A landscape with many valleys, sampled at points; each row gives a point and its height.
From any point a ball takes the steepest step (drop divided by distance) to one of its 2 nearest points. It stops when none of these is lower. Distance is the straight distance between rows; heights are no part of it.
q984 (h 6.02): [-10 -27 -18   7  11   7  37 -16  26 -25 -20  11 -14  69   0   8  14  10
 -19 -34 -43   8  56 -14  17  57  28   4   9 -78 -33  -1 -14 -18  -3 -37
 -65  18]
q479 (h 5.64): [  4  -6 -37   1   5  15 -38  15 -39  35  -7  27 -33 -22   1  43 -27  10
 -24  13 -36 -42  37 -14   9   7 -39 -71 -13   8 -58  -3  37  -4 -50 -43
  -4  36]
q249 (h 0.92): [ 21  11 -25   4   5  44  -1  27 -47  45 -12  19 -33 -25 -22 -50 -39  32
  14  45 -35 -76  -8  22 -65  -8 -62 -47 -27   2 -25  17 -23  14 -46 -60
   6   0]
q940 (h 2.38): [ 12   1  11   1   4  -9 -29 -40  26  43  -6  26 -21  33 -27  39  28  19
 -24 -25  48  57  25  -5   6 -15 -23  45 -34  -8  33 -16  27  17  11  14
  27 -15]
q430 (h 5.63): [ 26 -13  36 -12   7 -41 -33  25 -16 -31  -8 -17  15 -33  33  81  -9 -39
   9 -18 -19  48  27   1  26  43 -24  11  30  16  31 -16  23 -27  27  51
   4 -31]
q469 (h 4.67): [-44  27 -36   7   4 -21 -56  19 -32  28  20 -40  18 -19   8   8  16  12
  20  12 -35 -79 -19 -16 -64 -33  59 -47 -59  29  43 -12 -43   0 -17 -25
  27 -19]
q828 (h 4.53): [ 49 -46  20  10 -42  39  19  -9 -19 -19  24 -26  -1 -37  22  21 -17  11
  12  32 -41  -8 -14  16  62  19  11  -9  55  64   3 -37  -1 -23 -37  -3
  22  23]
q669 (h 1.28): [ 18  45  -9  -6  -7  74  31   6 -19  45   6  41 -68 -20 -21 -75 -27  58
  32  41 -15 -57 -13  21 -22  -3 -89  -5  20 -12 -34  33 -10   6 -25 -37
 -16   0]
q163 (h 3.36): [-34   7  -9  19  -7 -65  -4   6  47   0 -20 -67  36  -5 -19  73  37  30
 -20  27 -41   9   5  -4 -44  32  49  20  -3 -19  81 -38  -6 -66  17 -32
 -56 -46]
q827 (h 7.46): [-11  20  47  -4 -51 -20   6 -73  -3   2 -23 -12  18 -13  28  60 -34 -45
  32 -45  -5  49   3  32   6 -59  32   4   4  24  44 -37   4  20  14  32
  41 -33]
q849 (h 1.82): [ 12 -20  31  11  39  25 -12  10  -7 -19 -27  28  -6  -5  26   7 -16 -72
  21 -61  58  48  19 -21  30 -19  -5  36  34  -5 -11  17  25  15   8  63
  -2   2]
q722 (h 6.21): [ -2 -26  10   9   8   4  -9  10  52  11 -21 -11 -29  32   4  90 -41 -22
 -11 -49 -43  37  14   3  16  65  27  70  61 -46  15   0  12  -4  46  15
 -32  -3]
q661 (h 2.27): [-11  -1  30  40  29  46  15  -6  31 -18 -22  37  16 -16 -22 -62  12 -29
  38 -28  44   8 -48 -26  15 -15  10  41  24  10 -44   6  36  -7  11  49
 -37  31]
q386 (h 4.12): [ 22 -16 -28  -8  -6  36   4 -20 -21  -5 -26  51  15  37  10 -48  -7   1
 -14  13 -10  29  97  25   6  24 -44  50  12 -64 -16 -11 -35 -21 -75 -59
 -52  -8]
q162 (h 2.35): [-15  -9  29   4  13  20 -11   3  10  26  -5  16 -45 -15 -13 -36 -13  -1
  27  11   6 -20 -65   5  -5  -2  -2  -4 -11  43 -46  49  -9  45   4  20
  73  38]
q585 (h 6.99): [-16  23  42   1 -19 -59 -57 -47 -15  48  -1 -47  -1 -12   9  34   8   2
   6  15  -7  20 -20   3 -18 -21  30 -48 -36  27  44 -64 -10  15  45  16
  71  -5]
q977 (h 5.14): [-30   6 -40  37  71  20 -20  11  26   1  41  30  10  19 -41 -39  42  24
   6  -4  -4 -36 -51 -34 -28 -28  38 -37 -55 -30 -11   9  37  -1  13 -14
  -4   7]
q578 (h 2.03): [-26 -40  23  19   6 -12  -3 -34   5   4   6   1   5   7  -2   5 -10  -9
   8  21  20  33 -73 -17  15  15  38  30   6  39 -18 -15  49  -6  16  -6
  17  51]
q350 (h 1.75): [  2 -46  32  12 -32  -6  20 -44  15 -26  19 -18   7 -10   5  45 -20  -4
  21  21 -14  43 -61  23  31   9  57  15  19  58  24 -25  30 -17  26   4
  33  24]
q747 (h 5.11): [ 22   3  -2 -16  33  64  22  23 -10 -27  26  35 -62  12 -29 -31  20   5
   2 -14 -23 -43   0   1  11 -21 -47 -59 -32 -16 -33  65  -3  42  17  22
   2  -3]
q139 (h 4.73): [-12  -4 -18  30  41  27   1 -23  19  33   0  18 -31  62 -14 -85  24  20
  -8  -2  -1   2 -15  -5   2 -27 -11 -25 -25 -67 -59   4 -16  21  16 -18
 -11  55]
q825 (h 5.00): [-53  21 -59  -9   2 -29   0  54 -38  -3   5 -23  23  -6   0   2   1  -4
  -1  -1  -9 -78  16 -37 -38 -10  47 -42 -35  18  16  -4 -20 -13 -50 -30
 -28 -26]
q398 (h 6.11): [-10  -9   4  -9  19  12  19   3  57 -23 -19   1 -35  60  -8  59  20 -14
 -45 -53 -54  24  38   2  22  54  21  21  19 -88  -1  15  -8 -15  36  13
 -53  -5]
q504 (h 3.82): [ 38   8 -17  11  -3  35 -31   4  30  14  28  36   0 -31  -6 -15  -5   5
  19 -28  24 -23  -4  -1  17 -45 -58  33  10  10   4   4  23  -3 -11  16
 -15 -12]
q32 (h 2.70): [ -2   2 -22  -4 -11 -24 -24 -25  31  52 -10  23   1  52 -25   2  17  28
 -44  -7  45   7  26   0 -26  -9 -18  39 -43 -27  25   2 -10   7 -28 -29
  -8   3]
q420 (h 1.59): [ 33 -17  19  -2  24  42 -21  15 -23 -32   0  25 -26  -1  20  57 -13 -44
  17 -56  -8  28  60 -12  59   9 -37  13  49   6  -6  18  12  -7 -12  60
  -7  -6]
q526 (h 4.32): [ 29 -16 -14  11  12  26   9 -32   8   3 -11  24  18  52   1 -55  12   8
 -20 -16  18  32  38   3  12   6 -33  39  13 -61 -17  -5 -13  -2 -19 -17
 -43  14]
q233 (h 4.40): [  2  -4 -25  35  44 -20   0 -21  29   2   7   8  45  14 -39 -33  37  14
   1   1  43  24 -13 -31 -30 -20  23  26 -23 -24  17 -22  43 -24  11 -15
 -30 -11]
q418 (h 2.71): [  6  17  29   9 -19  -9 -33   7 -13  -3   4   9  18 -79  11  14 -38 -51
  34 -23  20  -5 -18  -7  21 -45 -16 -18   8  69   0   1  17   4  14  66
  23 -19]
q282 (h 2.53): [ -9  35  34 -45 -55 -43  30   4 -38   5 -30 -58  20  19  51  23 -13  -9
 -20  -1  -8  27  45  12   1  38  22   8  29  -6  43 -20 -84 -10 -18 -11
   9 -49]
q706 (h 4.20): [ -7 -16 -33   9  32 -15  -2  36  22 -26  -7  27  40  27   2 -34  16 -33
 -25 -51  57   1  40 -28 -24  -5  -3  22 -13 -67  26   8  -1 -21 -10  22
 -57   4]
q612 (h 1.10): [ 14   2  -8   0 -11  19  45  -1 -48  12 -29 -17  17 -28 -13 -43   7  32
  39  42   7 -11   9 -32  11  -4   0  -3  35  47 -36 -25  13  -9 -46 -38
 -20 -32]
q900 (h 3.49): [ -2   8   9 -17 -30 -41  11   5  -9  -2  -1 -14  30  -5  40  17 -23 -35
 -13 -22  30  26   4  20 -17 -19   4  12  -2  19  34  17 -17  28  16  21
  29  -5]
q974 (h 3.46): [ 16  30  -7  12  -7  34  -4   4  20  14   7  10  17 -75 -15 -44  -4  19
  50  -3  27 -34 -39 -21  -6 -33 -28  46  37  55 -18 -22  39 -24 -10   2
 -29  -8]
q813 (h 5.41): [-18 -25 -33   2   7 -12  -7  30 -17 -15   5 -10   1  -1  15   8  -1  -8
 -10  -4  -5 -21  -6 -24   7  31  23 -19  13  10 -42  16  24 -15   0 -12
 -13  37]
q499 (h 2.33): [-16  -1  12  35  19  -9 -32 -25  44  42  12  14   4 -10 -22 -41   8  19
   9  26  53   6 -67 -22 -11 -24   6  39  -7  15 -17 -21  51  -1  25 -12
  10  51]
q158 (h 5.76): [ 22 -15 -36  22   8  64  -3  -9 -10  10  13  47 -42  10   7  -5   9  14
 -20   9 -36 -37  18   6  38  -3 -31 -46   8 -17 -71  -3  36  -6 -28 -43
 -30  57]
q4 (h 2.97): [-29   9  30  12 -31 -59  26  -3  29   7 -20 -92  49  -5  -3  61  -2  17
   1   7 -34  33  -1   4 -37  39  88  33  16 -14  80 -60 -26 -16  48 -16
 -32 -41]
q804 (h 1.07): [  1   7  15 -21  76 -25 -33  33 -16  17 -30  10 -40   2 -27  -8  18 -12
   2 -11  31  39  -5 -11   1  10 -36 -42 -24  -9 -24  22  22  10  27  43
  41 -11]
q734 (h 4.36): [ 32 -18 -28 -15 -16  19  -8 -11  17 -28  24  17 -15  13  -7  58  23  17
 -24  -8 -44 -20  28  17  30  11 -19   6  -3   7  13  -3  11 -17 -32 -11
 -14  -8]
q565 (h 1.72): [ -16    9  -33   25    9   25   21   31   15   15    2   28   -9   -4
  -20 -114   -3   24   27   16    3  -56  -32  -13  -36   -2  -16  -16
    8  -30  -63   17  -13   13  -10  -41  -39   33]
q962 (h 1.37): [   8   -4   -6   31   -5   73   52  -18  -10  -14    0   40  -17   15
  -11 -112   11   21    4   25   -8  -20    9    6   18   -4  -40  -16
   22  -42  -72   14   -8   11  -13  -33  -56   24]
q864 (h 4.74): [-11  15 -23  -8  21   5  14  -5  48 -42  20  42   3  40 -25  14  36 -14
 -23 -44  10  -8  17   7 -18 -44  22  11 -53 -51  35  30   5   1  24  30
  -3 -28]
q254 (h 2.26): [ 16   9  16   8  -7  15  -6  17  22  -9 -13  33  20 -54  11  -8 -32 -56
  41 -46  53   9 -13   5  -8 -55 -26  39  29  25  14   7   7  12  17  50
   0 -11]
q284 (h 5.89): [  0 -23 -30  14  17  44  41 -22  -1 -33   3  38  -6  34 -16 -12  30  27
 -30   1 -62 -20  39 -14  16  17  19 -40 -10 -45 -43 -21  30 -29 -17 -58
 -48  19]
q680 (h 2.08): [-18  -6 -30   8   8  13 -23  22   8  40  -7  10 -22   0 -16 -59 -14  10
   6  14  14 -40 -47 -11 -29  -3  -3 -15 -23  11 -51  38 -22  43  -9 -39
  25  53]
q496 (h 1.25): [-15  -2  -5 -23  61   7  -4  42 -17  -7 -22  19 -51  41  -9  17  19 -16
 -12 -30   7   9  19 -17  20  25  -6 -52 -11 -43 -42  41  10   4  23  43
  -3  22]
q353 (h 5.59): [ 38 -12  13 -33  22 -21 -21   9 -31  17   5 -21 -40  15  10 -12  13  24
 -11  51  -2  45 -14  29 -10  18 -57 -14 -23 -13 -15  41 -23  30   8  -9
  57   7]
q968 (h 3.77): [ 23  13  13 -41 -23 -23 -37  23  -8 -13   9  -8 -12  -2  32  45 -15 -18
 -33 -23  17  22  52  31   8  -3 -44  11  -8   4  27  37 -31  25   4  41
  21 -32]
q497 (h 4.16): [  8  -3 -38 -43 -61  28  14  15 -28  -6  17  -4 -15   5   9  62 -13  22
 -32   2 -57 -63  53  17  18   4 -20 -41 -20  18  28   3 -34 -13 -53 -10
 -14 -22]
q862 (h 5.30): [ 11 -33  13  14  30  34   5 -13 -14 -25  21  19 -21  10  -4 -14  13 -15
  -2  11  -2   6 -31 -13  44  15 -16 -23  18  13 -61  11  46  -2  12  22
  -9  60]
q918 (h 4.24): [-54  40  -9 -13 -24 -53 -13  12 -12  -3  11 -51  39 -14  27  30  12 -16
   0 -12   3 -36 -16  -5 -43 -23  82 -28 -26  16  56 -23 -37   9  19  -4
  11 -15]
q751 (h 3.97): [ 11  20   0 -36 -48   1  -1  23 -46   4  19  -4 -28  -5  36  48 -35 -11
 -14 -17 -25 -28  43  27  30   0 -24 -33   1  31  10  39 -40  16 -34  22
  28 -18]
q542 (h 2.24): [  4  47  -2  -2 -44   7 -12  31 -18  48   3 -22  -5 -51   3 -84 -35  32
  43  36 -10 -69 -45  15 -45 -20 -39   2   0  25  14  -8 -48  20 -22 -24
  33  -4]
q837 (h 2.89): [-24  34  11  11 -13   4 -21 -14  47  43  -6  10  13 -49 -17 -33  -6   2
  41  -5  46 -20 -53  -3 -27 -63  17  46   0  42   5  -3  27   2  23  20
  18  -9]
q684 (h 0.82): [ 32 -58   5  47 -20  -4  48 -24  12 -38  13   1  36  41  -3 -49  -7  11
 -12  28  22  47  -8   2  15  37  29  45  26 -30 -17  -6 -16   6   0 -29
 -13  59]
q166 (h 1.47): [  3  13  34  -3 -22  23  73   8 -19 -17 -21  -9  19 -33 -24 -65  11  13
  33  33  22 -19 -44 -19   0   3  12   4   8  66 -47  21  -2   8 -25  14
  -4 -19]
q308 (h 4.13): [-27  -2 -27  21  53 -39 -33  -1  25  16 -24  22  23  31 -26  10  65   9
 -37   3  16  10  19 -25 -21  12   7   7 -38 -69  15 -22  31 -48 -15  -7
 -37  16]
q485 (h 2.09): [  5  -7  20  20  35  12 -33 -22  23  40 -20  44  -1  30  -8   1   9 -33
  -6 -54  62  57  22 -13  27 -31 -23  39   9 -40   9  -3  35  11  15  55
  -4  14]
q597 (h 2.59): [ -6 -26  28  18 -34 -46  28 -18  36  17   2 -58  19   2  -6  71 -19  23
 -31  24 -19  55 -28  17 -22  30  59  32   4  -1  70 -30   7  -3  61 -26
  -1   1]
q719 (h 4.96): [ 12  34  -6 -12  43  48  18  -6  36 -29  16  51 -43  38 -36 -27  54  10
 -14 -39  -6 -19  20  22   5 -39 -32 -22 -52 -61   4  40   3  17  16  32
  -9 -23]
q866 (h 4.94): [-15  23 -14 -14  30 -23  35  55 -10  -6 -23  -1  38 -38 -12 -92 -10 -18
  18  14  54 -32 -13 -36 -30  -1  -8  12  12   5 -27  17 -16  -3 -15 -21
 -30 -36]
q711 (h 1.84): [ -4 -25 -22 -13 -40   6  47  13 -45 -23  10   4  22  -8   9 -53 -48  14
  -9  49  -5 -23  20  21  -2  26   7 -12  27  10 -15   8 -43   7 -53 -70
 -24   2]
q606 (h 1.38): [ -1 -40  17  12 -14  -7  16 -14  25 -41  -5 -22  16   0   5  72 -45 -45
  23 -31 -39  44 -23  -8   7  20  42  53  48  19  38 -31  14  -5  37  11
  15  16]
q411 (h 6.61): [-32  31  -2 -22   6 -62 -73  10  29  50 -25   6 -17   9 -16  56  32  -1
  -8 -21  11 -18  40  -6 -12  -6 -22   4 -66  -2  55  -9 -24  -4 -12  26
  48 -34]
q201 (h 3.69): [ 10   3 -28 -28  -6  37  30   9  -9 -25  13  44 -17  42 -10 -33  10   9
 -35   3 -23 -35  56  16   1   5 -36 -15 -14 -41 -19  34 -23  13 -30 -20
 -44 -11]
q395 (h 2.96): [ 19 -24  -1  -7 -34 -31  28 -18  18 -25  31 -26  29  -1   4  15  13  33
 -28  32  -3  29 -21  37  -7   3  31   9 -18  16  57 -20  -9   7  30 -35
  21   5]
q657 (h 3.11): [ -4  27  37 -16 -47 -21  -6   0 -41 -24  -3 -40  24 -49  29  45   3 -38
   4 -17   5  12 -16  14   6 -12  22 -31  12  52  23 -26 -12  -6  26  49
  25 -15]
q490 (h 5.86): [-18  -9  -2  14  21 -55 -51  16  45 -12 -12 -23  46 -15  10 106  -8 -42
  -8 -33 -16  36  22 -16 -23  27  18  47  -1 -13  75 -47  25 -47  34  38
 -11 -13]
q468 (h 1.12): [  15  -27   13   41  -25   39   60  -36   27  -23   18   23    9   29
  -10 -100   -8   10    8   26   21    5   -9    3   31    5    5   22
   35  -27  -73   17  -29   16    0   -9  -30   51]
q388 (h 1.69): [ 62 -21   8   7  11  57  46  12 -28 -63  11   6  23 -29  -8 -54  11  -6
  26  17  13  13   9 -19  22   8 -43  28  43  -6 -32  11   7  -9 -23   6
 -40 -14]
q338 (h 0.94): [ -5  -5 -32 -13 -13   0 -13  -4  26   0  49   0  21  11  -8 -11  -1  13
   1   4  -1 -51 -45  20 -40 -44  36  -8 -42  17  28  21 -29  39  15 -30
  44   8]
q247 (h 1.24): [ -5   3 -31 -24   7  15   5  32 -57  32 -32  16 -28  -2 -27  12  -4  18
 -12  35 -57 -78  39  -1 -43  -3 -36 -73 -56  -5 -23  16 -24   5 -62 -33
  11 -17]
q819 (h 6.45): [-32  30   2 -25   1 -65 -54   1  22  36 -40 -27  -5  -1  13  89 -10  -3
 -15 -41  -1  16  51  -9  14  33   1   6  -4  21  23 -27  -1 -24  10  28
  17 -37]
q457 (h 1.60): [ 40  11 -14  -8 -23  85  44   2 -31   2   0  45 -18 -13 -13 -70 -25  26
  17  32 -12 -20  33  14  14 -10 -54   5  39  -6 -45  30 -10  -3 -49 -40
 -48 -13]
q19 (h 0.78): [  6 -38  16  13  -4 -19  49   8  14 -36   3 -41  -5  19   2  31 -21  -2
 -13  13 -26  59 -25   1  18  70  34  26  46 -16 -23   7  14  -8  40 -13
 -20  12]
q321 (h 2.72): [ 19  44  28  -2 -44 -19 -47  25 -63  48   1 -64   8 -54  32 -62  -2  17
  16  64  -2 -31 -35   5 -19  -7 -46 -46   2  43  -1 -20 -64  19 -12  11
  43   1]
q206 (h 2.19): [-16 -17  32   8 -47 -35   7 -36  32  -4  21 -22   6 -14  14  91 -44  -5
 -15  -3 -34  52 -41  49  -6 -16  48  -5   2  16  73 -41  19   5  56  13
  35   3]
q34 (h 0.76): [-29  22   7 -15  45 -46 -38  20 -10  26 -36  -9   0 -23 -23   4  17  -8
  25 -12  42  14 -10 -34 -13 -19   4 -24 -30  36   4 -13  32  -1  11  32
  31 -44]
q951 (h 5.70): [ 22   6  32   4  35  13 -28 -38  11  27  18  16 -63  22  -2 -22  19  26
 -23  20  10  42 -25  25  25  -2 -63   9 -14 -12 -12  27  29  42  22   4
  52  23]
q375 (h 1.58): [ -1   7   2   4 -37 -11 -38  -4  14  32  22 -35   1 -30  10 -49 -13  21
  27  37   4 -38 -77  34 -48 -33  15  -8 -19  44  27   5 -41  36   4 -12
  61  30]
q717 (h 3.94): [-17  14 -44  -8  27   0 -16  39  17  -1   0  34   6  21 -16 -48  21   5
 -27 -15  32 -28  21  11 -28 -10 -31  -9 -36 -41  -3  33 -12   2 -17   1
 -39  -2]
q536 (h 7.21): [-28  51  74   4 -60 -41 -58 -80 -27  31 -36 -17  15 -13  24  36 -31 -33
  29 -12   2  41 -22  18   9 -57  18 -45 -15  39  34 -60 -17  24  26  31
  59  -5]
q988 (h 3.91): [-25   9 -32 -35  -5  10  11  -5 -40  -6 -36  67  -6  33  -6 -52 -11   6
 -28  34 -13  -3  83  35 -29  33 -43   5 -18 -53 -18  26 -57  -3 -62 -68
 -40 -25]
q69 (h 5.08): [ 38  14  11  17  40  28  18 -70  37 -31  29  34 -14  36 -23  -3  46  35
 -44  -4   6  20 -11  30  27 -19   3  23 -44 -25  33 -13  43  20  28 -12
  16  -2]
q141 (h 5.52): [-15 -26 -23  -6  16 -16 -23  26 -21  18   6  -3 -45  -2   0  50 -26  12
 -18  21 -60 -22 -16 -15   9  49   7 -69  10  21 -48  -2  31 -17  -2 -36
  17  50]
q174 (h 4.90): [ 36 -14   4  26  35  46   8 -66  34 -32  46  34  -6   0  -8   3  18  13
  -5  -6  -3  21 -52  19  51 -29   4  31   7  17   4 -28  66   6  16 -15
  18  35]
q993 (h 4.91): [  1   0 -32  13  25  13  14 -39  23  -4  17  21  -6  51 -39 -57  31  41
  -8   8  -4 -27 -22   1 -22 -11  23  -4 -37 -38 -19  16  10  28   0 -37
   1  11]
q950 (h 5.48): [ 33   2 -10 -17  23 -13 -24  22 -26  -7   4   9 -12  10  14 -52  12  21
 -24  65   8  39  33  38 -32  11 -75  -6 -10 -50 -18  34 -18  10 -23 -28
   4  11]
q14 (h 4.68): [-13   5 -13   7  28 -39  21  13  11  -7   0 -13  44 -16 -40 -76  15   3
   7  14  62  -8 -34 -33 -49  -9  28  13 -29  -8 -10  10  10  12  26  -9
 -18  -7]
q470 (h 0.52): [ 21 -59 -13  25  -9  -5  29 -21  27 -35  12 -23  22  18 -14   1 -11  28
 -10  24 -34  27 -16   5  16  55  54  22  37 -11  -5 -29  15 -23  14 -65
 -14  51]
q913 (h 3.75): [ -9  -7  25 -13  25 -39 -30  -4 -13  16 -16 -39  -8 -24  -3  73   7  26
   0  21 -64  27  -8 -17  26  54   7 -12  33  25   1 -59  54 -58  24 -12
 -14 -38]
q824 (h 3.01): [ -5  -8 -29 -29 -17 -33   8  -9  -4  -8 -19 -11   1  38   2   4   9  17
 -29  15  15  13  34  12 -21  31  -3  17  -9 -18   9  -6 -28   1 -35 -36
  -8 -10]
q635 (h 4.72): [ 68 -26   2   2 -15  46   7 -31  13 -26  44   5   1 -35   6   9   2  30
  -3  12  -8   7 -26  26  46 -16 -37  24  34  36   7 -28  38 -10 -21 -26
  20  16]
q424 (h 3.92): [-11 -14  -4   0  33 -47 -12   4  14   2 -14 -21   8  15 -23  58  30  17
 -18  12 -14  40   7  -7  -3  42  -5   0  -3 -20   6 -29  39 -51  11 -13
 -24 -16]
q36 (h 1.55): [-28  25 -33 -31 -36  -6  25  35 -88  21 -33 -17   3  -9  -1  -1 -19  18
 -27  47 -56 -60  48   7 -50  21  -7 -63 -35   7  15  -9 -62 -10 -60 -41
 -14 -34]
q90 (h 5.75): [-33  36  -3  37  44  28 -32  35  57  29  20  45 -18 -31 -19 -42  -2  -1
  57 -25  11 -46 -80 -16 -41 -53  -9  -4 -14  -6 -12  31  21  11  37  27
  24  32]
q863 (h 5.43): [-55  17 -33  20  49   8 -28  24  41  30  12  24   7  10 -29 -43   7 -16
  35 -31  47 -42 -38 -36 -53 -45  54   8 -39 -24   7  26   3  19  15   3
  15  11]
q108 (h 5.31): [-16  29 -36 -23 -17  -5   2  20 -13   7  -3   0  27 -13  -1 -12   5  -8
   9 -24  21 -53  14 -16 -24 -31  25   7  -9  18  40  -9 -17   2 -29   1
 -32 -55]
q131 (h 3.35): [-19  38  -6   5 -31 -32 -52  12 -61  33  10 -65   1 -37   8  56   5  26
 -14  22 -62 -51  -7 -20   0   1  26 -97 -10  44   7 -51  -6 -26  -9  -9
  20  17]
q699 (h 4.17): [ 12  22  29 -22 -68  30  36  14 -58  -3   7 -22  -9 -43  47   1 -36 -29
  10   8   8 -45  22  15  34 -22 -13 -15  21  50  -9  48 -48  22 -34  53
  17 -21]
q181 (h 4.55): [ 29 -30 -25   8  15  13 -17 -10  33 -39   8   7  19  11  -7  57  11 -29
   1 -46 -15  21  25 -15  24  14   0  42  11 -19  18 -19  32 -18   2  18
 -21   7]
q975 (h 5.81): [ 30   7  31  15  35  60   0 -28  18   9  36  31 -68  28   8 -58  20  14
 -10   2   4  18  -8  30  38 -37 -78   1  -5 -46 -43  43   5  30  27   9
  -2  43]
q200 (h 5.92): [-17  39 -29   7  27  32 -43 -21  45  40  12  55   4   1 -32   4  40  13
  19 -32  21 -47   7 -26   9 -52  14   6 -17  -1   2 -17  49 -26 -40  -6
 -11 -38]
q748 (h 5.62): [ -7  11 -31  -3 -14  16 -34 -23   8  26   6  -1  25 -16   1  23  11  12
  32 -17  10 -44   1 -18  10 -36  33   8  -9  48   9 -32  24  -1 -28  -5
   8 -40]
q147 (h 3.50): [ 17 -16  -4 -24 -23  16  55  -6   0 -60  38  10 -27  45  -7  -8   0   9
 -14   7  -7  -4  17  32   5   6   2  -4 -14  -6 -11  53 -29  30  20 -14
  -3  -7]
q980 (h 1.23): [-64  16   5   7  46 -22 -47 -28  12  32 -10  30  12 -10 -14  41  -5 -21
  49 -25  38  16 -32 -24  -5 -42  58 -11 -22  45  16 -20  50 -14  15  36
  35 -43]
q679 (h 2.84): [-16  42  34 -40 -31 -41  36  24 -70 -15 -31 -72  28 -24  49   4   2 -29
  -5  -4   9  -5   4 -19  -2  14  34 -28  21  21  10 -13 -57  -7  11  22
  14 -44]
q78 (h 1.41): [  22  -10   35   11  -26   57   72  -15    8  -37   11   13    9  -26
  -12 -100    0    7   35   40   26   17  -22   18   10   10  -20   39
   41   18  -51   43  -20    2  -10    7  -15   -3]
q31 (h 5.21): [  7 -16  15   5  21  49  58   8 -21 -46  17  12 -37  30  -3 -27  23  -2
  12   9 -16 -10   2 -22  48  15  -6 -57   8 -21 -67  54  12  33  14  19
 -26  28]
q387 (h 4.46): [  0 -17 -21  31  18   1 -14   8  45 -29  20  29  48  17 -13  28  13 -48
  -2 -58  38  20   7 -13 -21 -27  18  39 -26 -36  52  -6  23 -17  15  45
 -30  -1]
q985 (h 2.17): [ 11  -2  -8 -37 -56  -1  42  -5 -47 -15  -5 -29  14  12  22  -7 -25  26
  -5  33 -23   3  45  39  15  20   5  -8  12   6  18 -19 -65  -2 -46 -45
  -6 -41]
q165 (h 6.46): [-26 -14   1 -27 -26 -33 -24 -20  29  55  -2   2 -41  46   8  67 -21   5
 -30 -12  -1  20  16  22   1  20  13  17 -18 -11  20  16 -11  32  20 -11
  54  27]
q694 (h 1.40): [  3 -13  20 -18  29  10  -1  19   4 -40   5  33 -50  23   5  72   1 -28
 -16 -41 -26   4  21   3  38  19 -11 -29  12 -14 -14  40  24  -5  34  52
  -4   0]
q518 (h 3.07): [ -1  25   5   7 -41 -22 -47   7 -50  29  19 -73  26 -49  23 -23   3  19
   1  42 -25 -61 -41  -1 -27 -18  10 -83 -14  39  21 -48 -28   5  -8 -17
  27  33]
q524 (h 2.56): [  2 -11  -5  56  35  47  30 -41  40  15   2  32   8  24  -9 -78  29   6
  19 -50  26  17 -26 -26  29 -32   6  36  -5 -42 -29 -19  29   3  24  21
 -46  31]
q378 (h 5.15): [  3  -7   2   6  16 -18  33  26 -25 -14 -27 -28  26 -17  31 -65   1 -11
  -4  30  60  24   2 -24  -6  19  -7  20  23   9 -45  29  -8   9 -18  -5
  -7   1]
q664 (h 1.95): [ 26 -32  20  27  22  22  13  11 -10 -50 -11  -5  36 -37  -7 -23  11 -42
  48  -1  19  14 -30 -30  22   1   0  43  43  34 -25 -15  36 -17 -18  32
 -17   6]
q376 (h 5.32): [ 23  18  -5 -13  -2  -7  -6  55 -30   1   4  -4  13 -43  22 -71 -12   4
   3  70  40  10   2   8 -22   6 -72   9  20   0 -41  50 -23  -1 -13  -7
  -7  -6]
q114 (h 6.32): [-31   1  13 -12 -10 -47 -17  11  41  37 -24 -15 -29  35  22 109 -28 -23
 -37 -45  -4  36  33  13  -1  46  20  40  14 -27  34   5  -9  -7  30  26
  14 -13]
q334 (h 5.72): [  8 -23  38  11  36 -30 -26  11  11 -16 -35   0  11  -5   5  89 -36 -68
  16 -53  -5  68  24 -24  11  28 -13  50  35 -15  63 -36  29 -23  39  60
  18 -21]
q79 (h 1.04): [ 11 -42  31   5 -34  -1  44  20  -4 -56  -1 -44  22 -21  37  35 -35 -34
  22  19 -33  34 -21   8  26  52  45  36  72  31 -13   8 -15 -12  10   7
   8  20]
q648 (h 6.81): [-11  42  27 -26 -16 -34 -34 -34  -5  23 -14 -16   1 -11  -4  48  30   1
  10 -13 -11  -6   7  22  -7 -44 -13 -27 -46  29  49 -30 -13   6  12  28
  64 -51]
q35 (h 4.37): [ 31 -18  25 -16 -51  38  49   9 -46 -21   4 -23 -15 -15  34  10 -36  10
   7  50 -12 -11   3   8  39  13   9 -30  35  65 -33  31 -21   4 -40  20
  20   9]
q859 (h 5.51): [  0 -11   7 -13  19 -29 -14  47 -21 -16   3 -19  -8 -27  42  35 -22 -31
 -12   2   7  33  10 -26  26  43 -19 -13  37  21 -32  22  18 -20  13  30
   5  24]
q223 (h 7.67): [ -9   1  33  -9 -12   1  -4 -35  11   5 -19  35 -27   6   3  70 -41 -53
  27 -68  19  31  23   8  20 -50  11   8  15  36   3  16  23  26   5  42
  43 -20]
q13 (h 4.52): [-18 -10 -14  30  33   0   7 -17   8  58 -34  14   8  55  -1 -74  11  12
  -9 -30  55  24  28 -24 -13  -3   0  17 -10 -82 -21  -9  -7  10   2  -6
 -44  44]
q564 (h 1.48): [ -8 -14 -37 -20 -32  -2  36  -1 -15 -30  32 -10  21   3   6 -34 -15  29
  -1  23  -7 -59 -21  18  -9  -3  48 -26  -8  32  -2   1 -28  11 -21 -43
   3  -2]
q59 (h 3.78): [-31  26 -21 -20 -27 -63   8  12  10 -25  -3 -54  43  -9  16  52  37  -6
 -23  -3  -9 -14  18  -6 -34   9  28   3 -24  -2  84 -32 -35 -30   9   5
 -25 -51]
q513 (h 5.73): [ 29   2   3 -25  -7 -25  -4  50 -19 -24 -28 -34   8 -13  57  69 -19 -22
 -13  -4 -37  36  68   2   5  56 -26  26  54 -17  12  -6 -27 -35 -20  12
 -12 -29]
q428 (h 5.33): [  6 -23  41  27  27 -23   6   3   6  12 -20  -7  29   1  -1 -46   4 -27
  -9  11  82  65 -19 -32 -12   9   0  51  11 -13 -10  15  20  17  20  23
   0  37]
q586 (h 3.26): [ 32 -10  15 -34 -43   2  50  -4 -14 -45  42 -37 -15   4   6  20  14  24
 -16  29 -38   3  -9  56  18  -5  18 -23 -15  22  32  15 -32  12  19  -4
  44 -14]
q159 (h 3.57): [-42  17  11  -8  -9 -58 -71  -7 -16  43   8 -42 -20 -16  10  79  -6  26
  -1  16 -67  -7 -22  -7  23  36  24 -55   6  40   7 -53  23 -29  34  -2
  20  -5]

Call two points neighbours if one is among the 2 nearest of the other. Go from one point of each pair to the other, from neighbour to neighbour, staying as low as possible. Name the highest point that can't be avoided.
q468, q34 -> q824
q470, q612 -> q166
q470, q249 -> q457

For each start below, name the point where the ball stops.
q469 -> q470
q951 -> q338
q424 -> q338
q147 -> q470
q974 -> q470
